Points, in no order, along strands that fork and pass close to each other.
In the rows, zero is written as 128.
Points whose rows are less than 97 apart are linked; no others are. Some points are linked to none.
J910: [133 104 128 102 100 139 119 102  92 175 123 147 139 118 121 124 122  84
 119 123 135 143 159  89]
J946: [142  96 129  86 122 118 143 141  90 171 130  91 139 122 134  66 105  77
 161  77 146 190 130  98]
J264: [138 151 131 131 102 101 160 169 151 114 134 106  82 156 113 135 101  99
 153 110 103 176 106 143]
J962: [150 147 102 156 137 102 108 143  81 130 124 127 160 129 174 101 163 151
 172 111 138  59 120 137]
J51: [138 137 140 129 122 128 136 107 100 124 124 166 120 135  95 130 115  78
  91 181 128 136 150 136]
J423: [128 105 103 140 129 122  89  90  66 145 122 119 117 105 148 105 170 142
 137 128  94  46 112 115]
J436: [128 179 134 100 127 100 162 184 162 127 167 167 112 134 130 165 108 103
 166 167 140 176 132 150]
J48: [140  87 119 109 129 118 118 112 168 156 132  48  67 167 124 104 132  82
 185  56 139 179 108  56]
J853: [125 143 112  76 132 117 137 167 106 138 141 115  96 156 122 141 121  45
 122 155 106 162 102 142]
J831: [166  81 148 182 157 135 100  56 115 133  72  75  94 133 129 102 175 134
 118  89 131 112 122  89]
J429: [ 99 130 147 156 144 154 108  96 119 111 149 167 137  94 143 150 151 187
  92 153 104  57 143 147]
J658: [126 161 138 114 131 123 141 196 129 126 122 141 168 127 160 143 108 138
 150 125 159 175 139 151]
J629: [112 150 122 151 158 135 142 165 113 103 156 122 159 174 162 166 141 158
 113 159 133  88  96 140]
J754: [153 148 122 118  96 115 136 157 144 153 136 171 164 101 121 126 115 139
 156 122 153 147 169 132]
J385: [129 128 125 118 112 109 159 112  99 137 144 152 134 147 131 137 108  93
 126 148 138 142 153 100]
J451: [133 144 113 175 127 118  92 123 102  97 137 138 132 142 156 113 153 161
 156 107 114  28 130 132]
J837: [152  72 113 164 113 124 150  82 118 156  86  69 140 106 122  70 125 155
 131  88 139 134 114  91]
J805: [109 154 122 134 148 171 105 139 159 121 165 189 171 119 114 161 121 129
 101 250 173 110 127 154]
J999: [145 115 115 121 126  91 142 130 125 123 130  77 114 157 166 168 118 126
 147 101 135 148 129  77]
J809: [101 127 120 124 117  92 155 132 121 102 150  93 113 165 157 180  83 147
 135 127 130 126 111  94]
J875: [154 119 128 172 138 137 108  83 143 127 117 111 132 151 139 102 178 141
 128  63 124  99 141 111]
J240: [147 147 122 176 124 123 149 159 113 135 161 151 189 133 156 149 113 172
 126 172 165  99 122 130]
J944: [128 162 128 108 120 106 132 189 126 104 114 127 106 148 109 124 107 101
 142 137 112 151 107 173]
J454: [116 149 133 181 146 152 109 131 121 125 131 168 152  82 140 129 160 188
 112 180 118  68 120 172]
J199: [157 105 150 129 119 144  92 116  95 159  59 131 118  90 123 130 168 128
 129 116 119 131 160 104]
J491: [115 156 136 128 160 135 149 181 135 124 128 139 180 127 157 142 138 175
 125 141 149 148 118 162]
J698: [122 101 111 155 149 129 116  77  73 155 122 107 144 106 184 122 172 155
 112 123 115  81 119 105]
J537: [ 87 150 167 164 129 158 130 125 145  82 163 170 145 157 125 146 105 169
 104 119 132 104 145 142]
J857: [112 127 120 104 125 123 140 133 106 128  96 136 131 101 100 100 109 129
  98 167 112 141 111 165]
J938: [121 167 112  75 156 112 125 183 174 126 178 164 166  99 125 152  93 132
 136 212 185 156 109 186]
J715: [ 94 167 119  86 170 150  83 134 171  88 164 184 150 126 105 144 118 108
 117 252 170 124 125 184]
J935: [108 181 147 106 146 132 103 188 160  99 190 200 153 144 116 155 101 126
 142 164 168 107 130 180]
J627: [131 123 136 131  83 125 133 112 150 133 157 120  92 155 102 126 102  88
 132  71 109 149 133 110]
J854: [122 141 122 135 113 120 110 138 104  99 122 155 125 132 122 125 128 149
 148 139 114  65 140 130]
J135: [173  67 135 153 178 114 115  54 115 150  94  51 111 139 146  85 171 131
 132  82 153 135 124  67]
J448: [149 136 102 127 115 119 126 152 121 148 136 133 162 100 128 114 135 154
 119 132 121  99 117 159]
J219: [155 126 128 156 131 109 117 112 130 126 111 117 141 121 149 122 159 179
 138  83 127 105 137 126]
J618: [128  83 116 154 104 148 158  81 191 135 104  64  79 138  87 121 123 122
 127  72 112 144 100  84]
J164: [188 104 123 124 149  84 168 119 153 142 159  70 129 146 146 103 134 104
 151  58 143 188 136  97]
J464: [158 154 143 135 101 133 120 173 127 139 101 152 128 122 113 143 115  86
 128 150 139 184 158 141]
J973: [133 118 137 134 133 131 129  86 131 114 109 151 111  98  95 102 174 166
 130 110  83  70 149 141]
J27: [143 113 109 133 134 120 115 110  82 151 154 109 162 127 171 143 139 129
  87 123 125  97 119 119]
J750: [132  98 131 103 134 113  88 103  66 142  99 100 124 144 145  81 133 112
 157  77 143 118 129  92]
J607: [141 113 104  85 106  97 139 149 102 156 136 104 136 137 123  79 110  96
 176  76 133 132 114 114]
J666: [114 142 164 172 113 117 181 127 151  96 139 144 123 140 114 162  81 179
 123 143 144 150 132 126]
J941: [106 155 116  80 153 118 112 133 127 110 135 171 134 114 118 151 104 104
 110 240 154 138 132 158]
J610: [ 78 135 128  95  88 121 154 140 126 123 108 142  81 132 123 132  94 107
 175 125 107 160 130 105]
J756: [139 156 162 152 151 149  89 120 136 102 137 200 139 103 109 152 147 148
  91 197 139  93 166 168]
J89: [121 121 123 103 112 143 120 149 112 138 133  96 105 162 119 142 119  67
 100 108 101 150 102 124]
J475: [135  84 122 128 143 113 129  59 126 126 114  80  99 125 131 129 154 160
 114  93 105 100 116  94]
J559: [148  94 126 113 143 138 103 135  77 166 103  86 157  94 168 111 153 127
 110  99 127 148 126 117]
J97: [ 92 142 137  88 149  96 143 142 110  97 148 132 119 146 153 183 101 157
 120 155 124 117 118 131]
J625: [115 148 110 147 134 175  62 135 117 123 120 173 127  88 125 126 175 124
 107 185  93  48 131 171]
J797: [150 169 118 109 113 117 111 195 145 122 110 155 128 116 104 134 111 101
 143 174 137 153 130 172]
J700: [165  73 134 111 160 112 109  90 119 157 109  61 126 122 143  82 160 137
 146  55 144 154 129  87]
J864: [128 154 105 109 128 132 122 164 134 136 153 153 174 109 119 122 110 129
  99 174 144 122 111 182]
J321: [135  97 103 140 111 148 144 108 142 155 134  76 147 136 137 131 138 131
 100  83 115 129 107 100]
J643: [133 118 110 150 112 120 157 127 100 107  81 108 108 127  95 108 125 145
 122 165  96  89  95 133]
J524: [142 136 105  93  91 113 143 172 126 163 126 140 148 108 115 100 108 101
 164 111 134 154 135 133]
J109: [ 90 135 145 154 110 153 110 117 129 102 124 139 143 148 143 140 109 160
 110  93 128 114 142 124]
J214: [132 123 139 152 109 123 133 105 169  76 156 117  88 145  89 145 114 153
 106  93  85  89 132 135]
J543: [123 106 122 136  99 161 120 103 104 151 115 129 130 138 110 116 143  95
 113 112 111 102 134 102]
J993: [106 120 141  90 110 103 137 132 117 130 100 107  87 132 131 118  97 111
 166  88 119 186 126 108]
J846: [ 97 137 163 137 116 142 185  98 154 129 143 144  93 146 119 157 100  93
 101 110 112 196 140 128]
J915: [ 84 147 122  72 152 114 125 156 107 108 125 155 134 118 144 166 104 142
 123 204 138 132 123 144]
J287: [ 82 148 161 141  99 142 168 122 148 105 145 167 107 134 105 151  74 126
 113 140 122 163 142 140]
J265: [ 84 164 169 126 130 137 137 142 156  78 164 180 118 151 106 139  96 140
 122 122 120 130 146 164]
J201: [147 124 140 142 115 120 140  94 139 110 141 144 113 131  87 113 135 142
 115 102  99  94 144 140]
J195: [118 111 134  99 124 118 147 131 107 135  82 113 112 110 112 116 122 128
 124 127 112 163 122 131]
J921: [158  74 132  98 155 118 106  96  93 170 104  75 122  97 140 108 183 144
 125  87 113 125 119 101]
J520: [126 111 144 151 134 127 192  87 169 127 115  90  91 155 117 122 121 106
 124  79 123 204 122 109]
J299: [162 167 135  94 133  92 158 190 136 141 160 141 116 120 156 156 103  71
 153 144 144 206 145 146]
J309: [136 154 133 130 107 120 173 157 161 134 145 163 133 130 111 157 119 131
 149 148 132 158 148 131]
J644: [142 115 145 127 115 115 193 122 153 148 115 111 110 109 128 141 121 121
 138 103 122 211 146 109]
J249: [ 80 150 156 161 148 166 108 143 128  90 135 196 151 102 123 119 130 195
 127 189 134  73 132 168]
J364: [111 139  94 107 117 151  74 131 106 137 110 167 141  82 119 113 139 119
 117 193 117  74 132 157]
J531: [174 108 119 117 153 108 128 127 126 148 139  79 155 147 156  96 155 110
 146  49 145 150 134 107]
J753: [137 115 106 109 122 128  96 152  83 164 129 109 171  90 180 151 125 137
 104 126 131 116 125 123]
J549: [111  94 113 148 118 173 155  86 169 133 111  83 113 145 101 132 151 123
 103  85  95 113 107  99]
J942: [135  92 117 136 126 132  94 116 158 129  96  46  92 169 135 118 128 108
 141  58 136 157 105  74]
J872: [119 127  97  88 133 130  79 122  83 160 117 153 160  71 136  85 130 118
  97 165 131 102 120 171]
J116: [ 94 140 143 154 132 157  89 122 104 128 132 152 165 110 166 143 131 168
  87 122 128  97 132 149]
J547: [148 113 145 124 109 115  94 119  95 127  78 119 102 139 124 125 139 117
 156  94 127 127 153  87]
J63: [108 121 154 149 149 140 203  89 144 110 110 106 100 159 111 143 129 108
  89 118 110 179 118 129]
J395: [ 70 141 143 146 146 169 161 125 129 103 114 180 153 118 111 116 123 171
 107 186 127 108 125 157]
J54: [ 93 182 151 115 135 147 135 170 170 106 162 190 136 138 102 141 102 118
 128 165 140 161 134 180]
J735: [107 128 142 116  87 123 136 115 162 105 176 134  88 139  92 142  87 122
 112  88  88 125 130 136]
J757: [147 158 136 108 125 111 167 177 144 142 152 119  98 154 147 141 123  60
 151 113 114 209 124 142]
J324: [114 114 123 159 125 132 148  87 182  96 108 101 101 155 129 149 142 161
 144  87 120 116 140  79]
J141: [142  80 141  89 126 124 124 114  73 171  96  93 122 114 114  76 130 101
 147 101 134 163 127  93]
J602: [160 139 118 184 129 128 125 139 113 149 105 133 165 101 166 112 176 178
 152 119 133  97 137 135]
J493: [105 154 114 129 162 171  72 137 159 114 177 189 165  96 124 145 145 147
 106 239 151  66 115 179]
J148: [119 110 109 139 137 119 107 107 177  88 107  67  78 179 141 140 133 135
 143  73 123 123 113  81]
J248: [ 86 137 135 112 100 131 134 132 128  97 108 165 104 133 112 136 114 137
 165 131 109 108 156 109]
J75: [157 100 149 180 124 155  96  89 115 137  53 106 102 107 124 132 183 148
 132  95 112 101 142  99]
J78: [117  90 119 154 102 133 141  71 196 115 116  81  48 163  99 123 108  99
 163  70 124 138 123  52]
J724: [121 138 148 170 138 122 167 131 129 108 139 146 155 133 136 157 115 202
 122 164 146 109 122 127]
J173: [122 173 145 101 170 122  94 177 164 104 183 197 172 120 119 150 100 146
 137 211 205 126 118 188]
J794: [149 135 109 156 115 113 162 146 112 138 143 127 181 133 145 112 115 148
 131 127 149 124 129 129]
J755: [123  85 115 125 116 157  99  87  76 173 100 113 121 112 122  91 172 115
 137 115 104  77 120  90]
J24: [149 149 145 132 144 138  95 121 111 124 120 171 139 114 115 145 143 103
  72 180 134 128 155 162]
J139: [157 112 115  92 141 116 111 134  80 156 104 120 140  92 115  92 134  99
  93 165 119 138 112 158]
J34: [118 145 122 139 145 140 143 161 140 114 123 108 147 156 145 143 151 153
 115 120 116 124 106 149]
J29: [147 156  99  98 134 132  95 144 150 145 150 174 187  83 119 106 114 110
 108 193 173 142 143 188]
J103: [133 163 119  87 156 104 140 212 136 128 140 142 174 100 155 144 100 139
 151 176 178 158 121 173]
J291: [133  96 118 180 129 144 112  53 177 106 113 103 103 152 121 111 153 145
 125  68 128  86 143  77]
J251: [126 108 122 122  92 122 136 105 167 140 149  86  65 169 102 109 110  79
 173  58 113 156 112  81]
J294: [179 114 147 116 132  78 179 123 139 141 140  94  91 132 124 117 126 100
 152  90 122 203 134 114]
J886: [140  96 110 113 116 135 138 128 130 157 158  62 118 163 132 145 128  77
 101  84 109 153  96  97]
J604: [100 152 118 146 139 185  85 149 140 104 155 187 143 114 120 143 153 133
 111 207 111  42 136 163]

A fork is a point with three links, a tip a point with one. Leave the first point through the second and follow the links. Name the first fork or tip that comes.
J451, J854: J999
J854, J451: J251
J559, J753: J756
J199, J547: J464
J524, J607: J700

Follow the links from the first point to the second, and from the first to the third. Name the last point that the two ways share.
J973, J604, J89: J251
J240, J75, J543: J700
J547, J724, J698: J700
J219, J973, J89: J251
J429, J29, J531: J287
J436, J794, J395: J287
